Each row is a point on a tangle of strands that fork, close into loops and nearly touch. The rows are in no order.
In the rows, 128 means zero.
Points whose rows are less than 107 apart are linked; no others are. Some points are linked to none.
q821: [105  91 138 124 174 121 188 148 132 133 101 192 105 145 110 141 151 122
 152 175 134 168]
q919: [122 102 127 115 128  57 170 137  92 150 106 137  91 146  85 111 155  99
 133 142 117 128]
q333: [121 114 111 154 140  70 174 184 150 163 110 149  81 114  60 130 174 146
  54  73 129 159]
q149: [112 135 129  92 132 113 199 127 148 103  79  77 152 214  82 104 150  96
 134  83 133 136]
q980: [150 139 145 174 119 154  83 144 117 146 160 143 122  72 204 157  85 126
 102 169 122 104]
q694: [119 133 133 156  94  88 137 154 140 145 118 125 101 110  66 121 185 148
  83  82 128 149]
q327: [130 106 148 176 135  99 171 159 122 183  81 125  94 124 146 131 186 127
 105 114 128 127]
q346: [176 142 157 193  99 141 124  95 138 129  87 114 192 118 183 176  77 122
 110 101 140 105]
q331: [ 95 129 105  80 163 129 113 154 100 139 119 103 115 134  59 114 171 149
 192 137 121 114]
q882: [112 114 100 102 166 144 129 115 151 132 178 183 117 145 141 126 113 108
  99 150 129 133]
q504: [106 110 121 159 136 143 146 175 166 163  78 107 127 163  94 192 205 140
 109 129 131 113]
q106: [142 113 141 155 162  99 119 104 131 159 118 216  92 115 153 103 139  97
 102 100 140 164]
q921: [162 122 136 153 138 117 140  84 148 128 116 195 160 121 153 151  84 106
 113 110 127 137]
q180: [162 117 128 152  65 104 119 101 151  79 123  89 131 122 138 110  93 141
 108  83 139 140]
q649: [108 103 159 159  84 128 208 147 120 139 119 105 129 117 161 137 162 155
 125 187 118 122]
q163: [113 110 112  99 122  82 202 128 104 168 157 188 132 109  73 119 143 136
 120 170  96 122]
q120: [114 135 151 148 137 132  40 190 108 119 156 114  71  80 136 126 118 115
 120 155 120 116]
q197: [108 143 150 109 158 118 166 118 135  78 132 183 155 105  54 143 103 122
 140 142 117 158]
q913: [112 135 153 131 157 136 134 124 101 137 124 200 113 113 117 144 142 104
 158 198 128 161]
q981: [185 158  75 101  97 148  85 104 121 124 139  98 159  97 138 134  94 183
 163 111 135  98]
q858: [120  91  89 115 167 134 161 183 162 161 112 131  66 149 117 109 197 176
 108  84 145 186]
q402: [177 155 141 160 121 114 125  83 103 131 124 115 167 109 182 154  70  93
 107 123 127  90]
q544: [141 143 112  99 106 102 131 105 103 115 166 129 152  92  94 145  80 127
 131 169 107  95]
q524: [127 106 111 138 113 137 164 147 150 162  97 153  93 135 118 121 208 182
 139 105 147 188]
q854: [ 79 118 137 124 140 109 113 184 121 128 167 136  56 131  94 139 167 109
  87 173 132 153]
q467: [150 130 140 131 194 157  64 126 113 105 135 104 107 115 200 114  80 128
 164 104 159 149]
q726: [117 106 109 107 149 132  57 154 126 120 141 169  69 108 111 132 126 141
 162 163 126 150]
q601: [116 107 115 122 120 140  88 137 156  78 137  56 131 162 122 161  96 121
 120 134 135  97]
q140: [116 114 140 128 115 159 103 126 115 119 119 111  90 136 161 113 167 154
 177 152 144 171]
q78: [141 133 104 117 141 142 154 112 132 147  93  92 196 146 149 152 102 118
 134 123 104  35]
q269: [ 77 123 128 124 129 122 181 189 102 166 132  78 107 136  74 149 200 146
 134 172 122 116]
q819: [112 119  87  88 144 140 169 126 116 187 120 156 134 158 108 138 183 135
 154 172 112  99]
q463: [115 171 187 149 134 131 129 107 117  68  93  80 189 141  91 179 103  83
 133 124 131 120]
q739: [115 165 138 143 114 182 107 111 169  91 142  93 201 144 106 211 110 125
 106 133 133 110]
q916: [144 126 128 163 113 122  86 126 153 132  92 153 125 104 114 141 140 148
 130  90 131 135]
q784: [150 147 180 167  66 116  60 158  99 112  83 110  87  94 126 112 135 117
 150 112 126 158]
q176: [ 94 123 143 121 166  85 207 141 122 130 159 118 100 161 126 105 145  81
  51 121 134 142]
q469: [ 94  94 113  76 173 122 163 138 112 129 177 139  75 157 154  90 138 116
 139 181 124 146]
q374: [110 136 207 178 112  97 172 128 135  91 109 153 115 131 111 131 139  89
  84 119 142 196]
q841: [147 122  89  92 140 122 204 104 136 177 106 171 165 154 144  86 136 127
 136 111 102 103]
q618: [116 127  72  96 126 171 123 122 136 171 177 150 130 106 150 116 165 184
 129 151 116 103]
q785: [121  88 168 170  76 116 144 166 131 107 100  81  86 119 163 113 154 155
 133 141 131 164]
q535: [153 123  85 100  89 125 145 104 126 162 129 145 146  90 115  78 150 199
 164  85 110 119]
q600: [124 134 134 160 149 179 115  89 158 149 153 162 151 173 195 132 133  96
  87  78 167 161]
q568: [124 119 134 145 189 158  86 129 154 109 143 119 118 131 181 104 105 125
 116  69 153 146]
q96: [154  88 131 188  85 105 138 122 155 171  98 137 127 124 190 139 142 133
  79 106 121 102]
q90: [145 117 171 189  89 130  72 152 139 126  92 142  76  97 165 110 153 142
 127  97 142 185]
q939: [117 163 142 152  73 179  50 147 142 126 148 157 119 101 106 181 154 135
 114 170 131 151]
q225: [111 100 125 149 179 129 112 153 185 107 143 111 119 148 142 114 107 119
  72  57 143 121]
q562: [105 145 144 151 120 158  63 183 123 109 156  85 100  67 134 126 131 170
 130 134 126 115]
q159: [124 129 101  94 166 184  81 144 142  75 147 109 118 118 127 129 102 176
 194 139 149 155]
q598: [128 102 104 130 187  70 166 160 119 197 116 138  85 136 128 114 164 103
  75  98 114  93]
q571: [109 153 132 111 154 131 152  97 100 159 159  88 125 159 178  86 167  86
  93 114 129  94]
q899: [ 85 143 171 143 117 120 103 166 130  56 167  92  88  94  92  99 122 138
 109 120 137 164]
q688: [112  94 112 126 144 152 171 148 199 133 113 122 149 201 148 129 132 124
 101  94 140 139]
q532: [138 132 128 158 144 175  92 110 155 115 172 126 173 156 185 192  54  98
 100 131 162 128]
q855: [ 99 126 142 137 133 111 141 160  95 148 174  70 110  91 166 102 138 133
  93 146 106  65]
q82: [103 121 133 146  82 146 212 132 147 139 122  79 149 163 143 140 191 154
  99 146 133 122]
q708: [156  67 115 101 156 121 140 122 158  91  85 124 129 199 166 109  48  98
 172 114 135 151]
q304: [122  94 147 139 149 124 197 122 126 145 142 158 112 128 197  99 141 129
 111 152 131 148]
q887: [117 153 110  81 151 175 181 121 133 118 146 109 172 129 145  73 131 165
 162 105 124 126]
q835: [126 122 133 143 153  46 153 159 103 176 117 116  76 121  99  93 162 100
  71  67 123 116]
q485: [128 201 157 140  91 179  54 150  89 134 154 136 134  76 108 165 132 120
 140 182 120 124]
q471: [168 131 148 163 143 123 101  81 119 129 117 155 143 142 184 151  69  69
 116 116 152 142]
q924: [130 103 144 132 154 123 112 157  80 150 111 128  97  76 166 115 118 148
 189 174 108 115]
q810: [128 133 174 175 122  98 146 108 140 126 128 197 104 121 141 112 144  98
  74  98 148 191]
q98: [134 107  99 140 129 168 143 130 177 174 109 178 127 133 152 134 183 184
 131 104 137 151]
q944: [142 127 113 138 111 108 151 125 109 155  86  85 179 103 119 135 124 155
 143 102  94  33]
q621: [142 165 137 107  81 152 163  70  93  88 144  87 164 137 151 114 106 136
 162 162 147 148]
q251: [117 161 138 122 102 140 156  75  87 155 161  97 145 147 178 117 163 100
 104 157 127 104]
q246: [ 91 194 163 131 135 108 154 123  79 166 164 100 161  99  70 126 175 107
  86 102 105  92]
q368: [162 146 132 147 170 151  88 136 143  92 170 134 162 112 156 201  18 115
 120 148 163 130]
q589: [112 123  75  66 180 170 131 130 116 168 130 149 133 148 136 109 161 144
 190 154 115 103]
q409: [119 123 127 155 103 119 108 148 149 152 159 169  70  95 144 108 179 162
  62 101 137 170]
q435: [139 123 117 130 139 187 104 124 148 101 153 133 135 112 172 145  93 166
 152 151 156 160]
q4: [ 95 116 163 160 153 168 159 129 180  85 140 138 138 162 148 125 129 133
 103  92 174 195]
q55: [151 167 133 115 129 107 109  97  85 100 117  57 165 128 121 132  80 103
 131 104 125  67]
q395: [122  99  77  94  95 101 143 138 149 123 144 135 139 119  63 128 123 164
 134 142  98  95]
q651: [148 114  89 124 130 158 117 110 130 170 139 155 137 106 179 138 131 158
 142 154 115  90]
q897: [132  97 127 107  84 108 159 124 108 118  89 132 125 132  86 114 143 159
 205 165 120 153]
q94: [137 117 100 101 109 103  73 130 133  79 175  94  88 108 123 101  84 140
 119 117 127 133]
q818: [127 185 175 142  90  92 120 114  58 177 170 149 135  55  99  94 137 104
 103 121 101 111]
q445: [130 155  63  62 170 154 101 140 174 147 133 125 156 166 109  87 125 135
 127  66 107  81]
q307: [143 135 153 165 141 183 112  88 133 133 116 132 144 147 208 123 132 128
 143  96 173 173]
q737: [113  84 118 148 125 125 158 173 148 153 111 152 123 109 114 169 149 158
 132 184 107 101]
q412: [121 144 153 130 152  94 165 118  67 182 128 136 108 109 139  76 171 110
 134 113 126 125]
q547: [122 147 189 168  98  82 123 137 115  68 143  95 119  89 119 107  86  94
  85 107 122 132]
q903: [149 148 103 114  81 139 101 125  94 124 135  50 154  94 122 119 113 178
 163 119 120  75]
q84: [138 113 120 126 117 155 100 104 123 137  56  81 137 192 156 138 166 132
 173 106 141 114]
q21: [169 138  70  61 117 110  79  91 108 122 111  97 144 160  98 115  95 116
 167 104 120  82]
q896: [125 136 153 150 140 149  96 116 106 164 126 182 100 124 171 144 152  94
 134 173 133 150]
q953: [138 110 165 196 128 130  95 134 157  99 146 114 147 132 183 172  47  93
  78 111 151 130]
q150: [115 142  96  93 112 113 215 120 126 180 129 107 177 164 100 127 172 125
  99 121  93  74]
q640: [147 157 110 104 133 133 125  94 122 122  91 125 148 129 102  70 146 150
 169  46 136 137]
q168: [124 151 179 157  76  84 129 132  78 141 107  91 110 120 112 105 163  94
 120 120 120 130]
q343: [117 101  94  81 150  95 130 135 139 121 156 109  83 159 124  68 137 123
 113  90 121 132]
q221: [140 128 126 119 146 125 181 109 162  97 118 124 173 148 144  93  79 113
 110  75 123 117]
q762: [113 101 101  78 154 139 139 120 128 115 165 165 112 152 136 129 105 110
 147 201 122 130]
q861: [ 92 120 139  96 125 114 174 128 142  74 141 140 138 156  54 146 124 114
 141 175 125 159]
q546: [196 111 120 126 117 104 112 100 113  90  91 118 125 130 160 140  42 121
 173 139 148 139]
q770: [165 144 137 158  79 120  34 130 107 151  92 145 100 118 128 162 131  91
 130 148 117 115]
q635: [120 167 108  82 150 165  90  90 127 116 132 124 150 180  98 145 140  98
 154 136 140 127]
q942: [111 125 139 140 132 118 131 151 115 157 140 169 129  95 112 167 134 113
 112 191  97  89]
q966: [125 163 139 152 100 123 153 127 120 164 106 142 175  79  63 139 178 168
 127  95 111 106]
q771: [141 103 135 149 142 108 172 124 141 130  98 117 144 126 168 104 115 136
 127  95 120 102]
q581: [ 95 179 113 113 131 119 155 129 118 182 184 120 152 117  78 138 193 125
  55  94 114  96]
q155: [ 80 130 127  92 162 123 158 146 102 123 192 102 100 120 126  78 147 137
 116 145 126 123]
q325: [121 129 110  93 188 183 103 127 143 117 103  83 163 206 159 130 100  97
 160 106 139  97]
q964: [115 169 182 167  74 127  97 175 107 106 133 111 131  66  81 141 124 125
 114 142 105 120]
q614: [155 122 132 128 107 110 101  91 133  84 118 110 152 179 127 185  56  70
 122 150 140 125]
q693: [134 134 143 138  90 138 106 116  80 174 112 141  93 124 165 123 182 126
 162 173 128 149]
q76: [ 99  98 134 133 112 119 210 175  96 175 127  87  99 123 133 122 194 164
 139 179 118 123]
q416: [107 135 105 130 131 170 167 147 145 178  87  97 139 179 107 162 226 153
 131 119 144 127]
q531: [ 87 132 117 110 108 112 109 149 137 106 179  93  93 139  81 125 158 125
  83 137 128 129]
q116: [110 111 119 119 127 126 187 151 114 163 136 183 117  94  91 117 173 181
 150 162 120 153]
q490: [179 110 138 142 115 101  61 112 122  81  97  90 118 164 152 164  39  79
 149 132 159 141]
q413: [105 137 143 134 148 139 115 109 151 132 155 185 129 155 119 166 139  83
  76 139 136 152]
q438: [118 147 151 151 163 108  93 140 120 147  83 131 135 132  82 168 158  91
 123 109 116  94]
q515: [127 189 124 105 132 128 112  83 100 112 163 109 155 108 104  96 125 121
 122  82 125 111]
q103: [119 132 138 167 125 196  97 145 164 101 113  78 181 141 144 201 104 148
 137 132 154 111]
q852: [135 127  93  60 149 139 118  93 133  87 160 146 124 172 125 114  79  95
 155 161 139 151]
q857: [135 104 124  94 144  81 161 120 111 103 121 135 111 113 106  63 105 138
 167 104 117 144]
q63: [138 146  83  81 130 124 149 112 131 171 107 154 146 136  81  72 176 164
 156  58 120 131]
q947: [107 129 115  89 178 148  95 145 108 100 137  78 115 124 116 104 123 147
 187 128 133 113]
q110: [135 115 121 123 129 119 114 112 154  80 176 180 133 119 121 171  51 106
  97 179 126 144]
q636: [145 124 115 140 108 103 166 123 128 162  90 155 158  78  91 108 154 189
 152  80 111 110]
q573: [115 131 118 103 109  61 131 131  84 169 177 112 105  98  78  75 144 130
 101 103 108  99]
q949: [ 92 128 127 132 142 165 136 152 157 103 136 110 131 127 114 131 153 160
 136 122 141 140]
q820: [125 135 101 100 132 191  89 104 162  96 170 118 134 166 157 127 105 135
 137 126 162 166]
q522: [142 137 115  93 143 117 168  77 173 120 123 195 167 188 116 114 109  82
  99  89 119 156]
q570: [108 157 129 121  87 146  95 136  87 141 158  63 126  89 110  94 169 183
 160 111 126 111]
q472: [131 172 198 167  73 130 141 155  90  90 130 108 154  60 113 146  86 124
 138 179 110 127]
q114: [152 122 140 152 153 193  86 103 117 140  93  92 147 163 223 148 112 133
 173 109 165 132]
q895: [112 125  72  94 165 118 135 162 130 195 166 153  75 125 103 101 193 156
  88  92 122 131]
q292: [150 135 132 107 154 158 130  97 148  69 118 137 140 148 145  96  80 137
 174  92 164 190]
q56: [121 142  72  57 196 169 118 133 143 161 128 135 150 178 132 105 126 119
 154 118 110  80]
q186: [122 135 114 103 144 176 183 116 138 145 102 127 149 159 158  88 172 169
 170 113 135 146]
q830: [171 141 168 178 136 124  97 152 141  77 113 125 154  88 138 197  23 111
 130 148 147 137]
q347: [118 105 152 154 100  84 105 191 134 137 112 188  79 105  65 160 143 106
 101 170 101 147]
q208: [136  59 103 149 118 119 111 167 175 127 108 171 111 102 124 163 105 166
 139 171 112 118]
q655: [117 105  84 119 177 113 157 173 145 188 142 175  58 142 119 124 185 140
  60 105 141 172]
q929: [183 110 110 143  56  98  86 130 120 117  75 102 134 104 121 164  87 151
 162 152 111  95]
q398: [124 191 145 125 148 176 100 133  90 117 161 128 156  65 124 163 102 146
 162 185 133 119]
q943: [147 131 123 123 108  97 100 105 114 136  69 117 111 138  94  88 174 140
 167  62 138 153]
q54: [134  79 115 136 111 128  55 153 144 111 169 127  66 121 177 140  92 131
 111 168 127 141]
q496: [129 152 150 129  98 137 176  77 103 108 158 115 166 129 166 140 105 109
 116 177 126 122]
q206: [190 159 106 122  78 150  75  90 123 101 107 143 150 126 115 187  86 139
 179 161 155 161]
q434: [136 145 102 124  76 144 140 110 114 157 122  72 176 119 124 127 158 181
 139 111 111  62]
q11: [135 106 140 122 114  72 187 128 124  71 128 118 142  93  96  90  65 141
 145 116 114 125]
q805: [123 166 153 139  66 134  76 146 120  77 162 106 103  78  87 121 118 145
 128 139 134 165]
q602: [130  85 153 170 106 102 131 153 141 138  95 185  87 120 133 154 136 115
 118 174 121 162]
q803: [ 98 149 123 105 153 121 111 119 138 107 175 102 125 161 108 122 137  81
  70 107 131 115]
q326: [129 126 109 112 161 113 134 101 108 169 182 144 104 126 196  78 138 102
  81 118 124 105]
q579: [135 106 127 170 112 146 103 118 160 151 128 155 155 149 165 204 109 100
  89 162 123 103]
q624: [107 115 192 170 139  86 169 145  95 136 102 126 100 143 151 145 138  60
  99 175 118 127]
q898: [113 120 109 131 206 134 155 152 161 183 135 191 100 160 132 139 172 101
  62  99 147 158]
q24: [164 108  86 110 107 133 175  92 162 146 106 182 168 133 155 116 109 156
 142 123 113 117]
q399: [107 134 100  73 148 171  95 112 165  81 154 111 126 207 112 118 114  99
 142 122 151 157]
q142: [131  99 152 151 124 116  79 127 143  89 154 150  75 129 164 123  87  97
  99 143 148 181]
q360: [107 128 133 144 125 136 113 138 131 154  92 110 145 156 105 191 167 110
 128 158 119  80]
q760: [117 136 119 119 103 156 208 126 142 144  85  87 165 173 122 113 198 165
 146 103 135 131]
q299: [132 152 143 136 162 109 148  97 108 178 128 227 125 101 121 127 156  99
 107 124 121 148]
q293: [135 164 181 163  70  93 135  95  96 100 118  69 145 123 135 111 124  93
  98 102 127 120]
q194: [ 81 137 150 118 164 114 154 156 118  86 171 111 118  89  89  90 116 139
 116 123 127 132]
q235: [177 132 137 147  83  82 139 117 129  75 113 135 143  61 105 119  52 151
 137 109 124 143]
q233: [174 152 126 132 115 155  40 134 122  89 112 125 116 103 124 166  83 145
 182 145 163 167]
q612: [ 99 120  96  98 125 114 178 152 112 183 130 126 113 171  69 167 195 115
 121 180 113 111]
q710: [121 149 150 147  80  96 123 124 121 139 124 139 121 128  82 150 168 100
  90 128 116 133]
q526: [133 162 139 125  74 100 118 104  75 167 155 160 125  70  92  89 150 146
 147 132 116 138]
q878: [111 110 160 135 164 121 166 110 104 133 122 125 124 166 173 136 116  65
 124 186 133 113]
q202: [139 116  83  81 154 185 136 125 186 126 124 165 143 163 155  82 119 167
 164  92 129 171]
q357: [145 138 190 160 109 101 136 151  81 105 114 148 125  63 136 133  74 104
 155 190 109 134]
q513: [133 121 153 144 185 141  86 145  95 127 110 111 110 106 180 125 103 114
 172 149 134 116]
q631: [120 125  90  79 132 118 199 131 137 158 132  84 159 174 142  88 140 123
 107 110  96  63]
q355: [100 156 139 102 181 102 200 119  81 169 146 150 127 135 100 101 169  94
 116 137 123 131]
q59: [102 171 157 102 181  97 154 109  69 154 141 131 157 111  81 113 139  85
 127 117 107  85]
q970: [119 163 146 133 130 136  84 105 133 101 155 133 139 130 108 161 115  84
  97 131 136 134]
q851: [129 151 132 117 162 133 134 122  92 112 145 128 155  88 123 143  87 126
 159 170 117  97]
q75: [135 108 114 127 111  88  68 132  99 163  91  95  82 151 119 122 167 105
 134 113 116  95]
q736: [125 125 110  94 110 153 148 113 167  93  73  82 162 214 103 126 139 126
 162  97 140 133]
q95: [ 91  99 147 147 130  83 123 200 152 113 144 149  68 105  76 147 133 126
  67 146 116 143]
q437: [125 121 134 147 146 185 148 116 200  92 131 147 181 173 158 123  90 135
 119  62 165 184]
q901: [140  69 133 118 153 100 124 122 131 102 101 115  86 165 164  97 107 107
 159 126 133 154]
q125: [108 144 105 128 135 144  67 157 120 141 157  85 121  78 115 119 150 175
 129 106 116  74]
q185: [152 124 136 147 111 140  49 161 108 105 128  69  98 112 167 168  72 123
 149 174 134 105]
q686: [122  78  74  97 133 129 143 160 146 157 135 100 111 145 149 106 155 170
 133 135 103  87]
q902: [138 108 102 104 159 192 104 111 142 149  95 104 141 200 191 123 134 131
 175 106 143 131]
q287: [158 108 104 125 141 148 156 102 152 129 164 181 138  92 198  92  87 173
 121 115 130 147]
q994: [111 123 162 165 157  97 116 144 151  80 135 115 119 103 126 113  92 111
  81  77 133 124]
q354: [141 164 161 136  93  87 108 127  59 136 143  97 134  71 109 102  98 111
 130 130 104  88]
q80: [118 127 110 103 177 155 106 129 123 131 112  84 158 169 139 156 105 102
 145 146 119  52]
q319: [142 117 117 121  71  96 127 120  94 178 134 147  98  81 111  73 170 182
 160 109 116 149]
q28: [108 125 164 167 104 137 125 137 127 124 149 100 118 128 179 146 131 101
  86 164 128 120]
q311: [124 108 127  96 161  88 110 106 107 117 138 124  84 162 143  87 120  79
 132 123 129 136]
q29: [125 103  95 115 215 105 159 158 152 192  92 166 102 179 120 129 153  90
 101  97 126 120]
q27: [130 105  94 126 100 129 114 148 167 101 143 149 138  90  92 157 101 172
 120 143 110 105]
q873: [115 134 150 179 100 135 107 158 146 161 141 175  99  93 144 152 167 139
  66 137 123 143]
q210: [166 121 103 141  67 146  64  97 163 118 125 181 133 129 118 184 103 132
 129 148 141 162]
q476: [154 119  97 129 132 138 123  89 139 162 166 156 126 111 213  89 122 144
  89  92 129 115]
q92: [124 116 157 156 107 134 112 149 136 119  98 145  83 110 121 112 183 164
 154 116 149 201]
q758: [138 123 147 128 113 113  94 117 126  67 145 142  79 109 131 100  92 131
 146 133 151 202]
q776: [104 111 150 140 138 124  67 175 118 111 141 124  82 127 123 163 109  86
 126 200 119 116]
q258: [175 152 136 151 113 132  67 144 127  82 117  89 136  88 138 164  57 146
 148 130 146 121]
q657: [121 111  89  52 154 129 128 139 135 101 116  69 131 192 122  94  97 113
 170 126 110  93]
q629: [103 102  95  75 105  95 127 144 128 103 185  98  71 143  87  74 153 154
 113 117 131 154]
q721: [109 108 129 126 134 120  80 138 141  98 126 140 116 161  91 193 106  76
 128 192 120 123]
q389: [115 162 190 156 151 102 152 119 117 112  79 115 172 125  80 169 132  82
 118 106 110 101]
q775: [ 91 105 160 149 138 133 171 172 126 130  95 131  93 148 113 155 178 130
 147 183 142 172]
q630: [132 139 161 138 108 129 122  93 145  82  97 120 178 176  91 204 101  77
 125 148 128 137]
q716: [120 134 167 200 124 146 107 156 157 138  94 167 138  93 125 174 139 134
 107 126 125 132]
q634: [179 124 125 153 140 108 127 111 148  99 108 175 155  76 127 142  53 140
 130 109 129 124]
q165: [161 141 154 181 100 130  99 135 136 103 169 115 136  83 182 158  54 116
  71 140 132 117]
q255: [110 148 108 134 135 156 115 139 120 187 177 160 117  76 144 117 187 172
  99 130 118 107]
q999: [156 140 115 104 144 162 146  99 180  77 135 131 179 170 156  99  50 119
 131  75 152 164]
q746: [121 147 115 114 111 105 190 116 103 188 125 136 171 121  63 130 183 139
 125 112 101  92]
q101: [150 112 111 143 115  98  64 128 119 162 118 138  99 125 146 143 127 100
 112 135 115  91]
q505: [123 107  94  86 123  85 160 120 120 139 161 161 140 116  82 136 102 122
 122 172  84  78]
q937: [111 129 124  93 134 142 143 132 139  51 137 110 147 141  80 145  87 136
 177 172 135 144]
q486: [155  97 160 185  90  87 129 120 131 141  85 152 101 132 168 133 123  97
  98 124 127 141]
q754: [126 121 121 107 144  92 158 112 169 103 126 186 130 149  73 112 128 108
  94  83 128 167]
q783: [146 122 113 135  83 136 109 111 123 137  91  98 158 145 124 176 126 135
 153 161 117  81]
q15: [147 118 138 151  38 107 110 141 107 132 118 115 119  89 123 138 120 144
 142 176 102 108]
q74: [195 167  86  92 103 135 134  70 115 115 135 111 179 121 158 101  73 145
 148  94 138 113]
q203: [129 119 118  90 103 143 164 103 132 100  83 121 151 173  90 128 143 140
 197 146 131 145]
q597: [116 165 116  79 178 176 148  96 126 105 173 149 154 131 143  77 117 132
 144 122 138 145]
q451: [158 128 186 209 125 122 123 140 129 121  84 135 150  82 177 151  75 113
 114 113 130 119]
q809: [130 129 170 143  91  94 113 138  84 119 112  95  94  98 122  74 149 134
 157 105 126 151]
q135: [118 149 163 138 135  94 138 133  54 161 146  79 127  85 151  93 123 107
 124 138 104  62]
q591: [107 144 170 150 126 152 168 104 134 117 107 137 159 150 129 164 155 110
 132 159 138 152]
q378: [134 105 135 119 156 136 115  94 155  92 126 158 106 177 163  88 111 104
 141  81 164 215]
q89: [ 97 136 138 148 129 127 152 163 114 166 167 157 130  62 121 129 153 162
  91 153 103  96]
q495: [129  95 130 124 135 124 113 116 146  93 148 168  73 128 160  80 132 150
 133 106 154 215]
q622: [111 159 122  89 150 130  96 103  91 137 101 115 120 167  71 122 175 101
 172 120 139 124]
q220: [128 107 130 124 154 100 159 134  97 160 104  96 118 121 157  80 148 138
 148 101 112  94]
q613: [123 136 122 130 147 102 117 140  98 182  58 100 132 151  70 142 192 115
 150  92 118  79]
q205: [154 103 105 114 114 117  69 107 111 143  65 114 100 159 131 121 158 128
 185 110 130 128]
q811: [123 174 117 129 128 190  94  92 165 107 163  92 190 151 137 161 116 125
  95  91 145 109]
q51: [166 130  86  98 104 135 169  79 184 124 126 190 192 169 135 128  77 118
 105 103 112 138]
q772: [ 86 164 119 132 170 153 137 148 151 158 166 123 142 136  92 162 188 123
  60 104 125 104]
q393: [ 92 132 112 103 163 135 153 162 138 134 114 108 127 141  69 108 179 158
 146 103 135 134]
q26: [181 168 124  93 121 148 165  74 104  82 128  89 185 145 169 118  58 129
 168 130 155 137]
q432: [112  99 114 107 140 149  93 141 163  64 142 130 120 163  99 169  82 112
 152 172 145 158]
q935: [175 101 110 110 127  88 124 106 113 114  84 125 124 115 129  99  85 137
 178 105 121 121]
q265: [ 99 127 175 172 138 131 196 140 158 100 118 115 126 154 130 131 164 123
  80  97 160 183]
q127: [145 105  96 138 102 154 102 118 172 127 122 143 125 119 144 122 144 184
 130  89 139 147]
q276: [175 107 108 114 135 134 154 111 131  98 137 173 136  84 162 102  65 177
 174 139 136 162]
q617: [132 132 124 133 133 126 136 120  81 185 139 155 140  87 157 142 136 129
 141 190  97  69]
q860: [133 117 114 154  75 149  74 141 177 110 140 169 130  99 103 185 115 156
 101 151 125 137]
q164: [103 121 142 124 112 131 169 150 100 125 112 140 133  84  70 118 155 181
 201 170 121 151]
q517: [106 173 113 126 156 184  96 109 157 147 155 136 164 143 115 152 172 130
  98  92 140 107]
q144: [105  97 149 138 179 127 205 142 138 143 123 162 127 159 157 140 138 104
 106 165 132 136]
q162: [136 124  86  65 125 136 188 104 146 150 114 121 175 194 151  96 104 117
 139 136  99  88]
q663: [140 103 133 152 106 117  73 138 136 133 140 127  65 103 178  91 147 153
 107  93 130 159]
q9: [120 113 139 135  80 120 169 137  98 125 137  87 134  96 149 119 122 160
 149 179 113 103]
q470: [143 139  63  58 147 128  91 114 138 126 126 128 134 148  81  91 120 141
 168  84 113 103]
q272: [106 131 147 163 129 197 117 142 170  80 151 109 152 122 149 163 115 165
 128 139 161 160]

A piece is all that can be reached along the links. How many separate loops has the piece of each point below (a circle has one, a figure eight two, a Y none), and how many tips (points with one link)?
q819 | loops 1, tips 4
q265 | loops 2, tips 5
q693 | loops 1, tips 7
q197 | loops 0, tips 6
q163 | loops 2, tips 3

A tip is a point with one link. Name the tips that can be reached along the links from each point below, in the order of the rows.
q486 | q96, q708, q54, q299, q357
q11 | q21, q597, q451, q613
q233 | q149, q980, q185

Name the points in between on the shortest way along the links from the first point to the second, in order.
q631 / q570 | q150 q746 q966 q636 q535 q63 q640 q943 q205 q84 q902 q325 q80 q78 q944 q434 q903
q80 / q251 | q78 q944 q434 q903 q981 q74 q26 q621 q496
q970 / q221 | q413 q882 q762 q852 q399 q820 q435 q272 q103 q739 q811 q517 q772 q581 q246 q59 q355 q412 q220 q771
q937 / q326 | q432 q721 q776 q120 q562 q125 q570 q903 q981 q74 q26 q621 q496 q251 q571
q416 / q451 | q504 q360 q438 q389 q463 q630 q614 q490 q546 q935 q857 q11 q235 q634 q921 q471 q402 q346
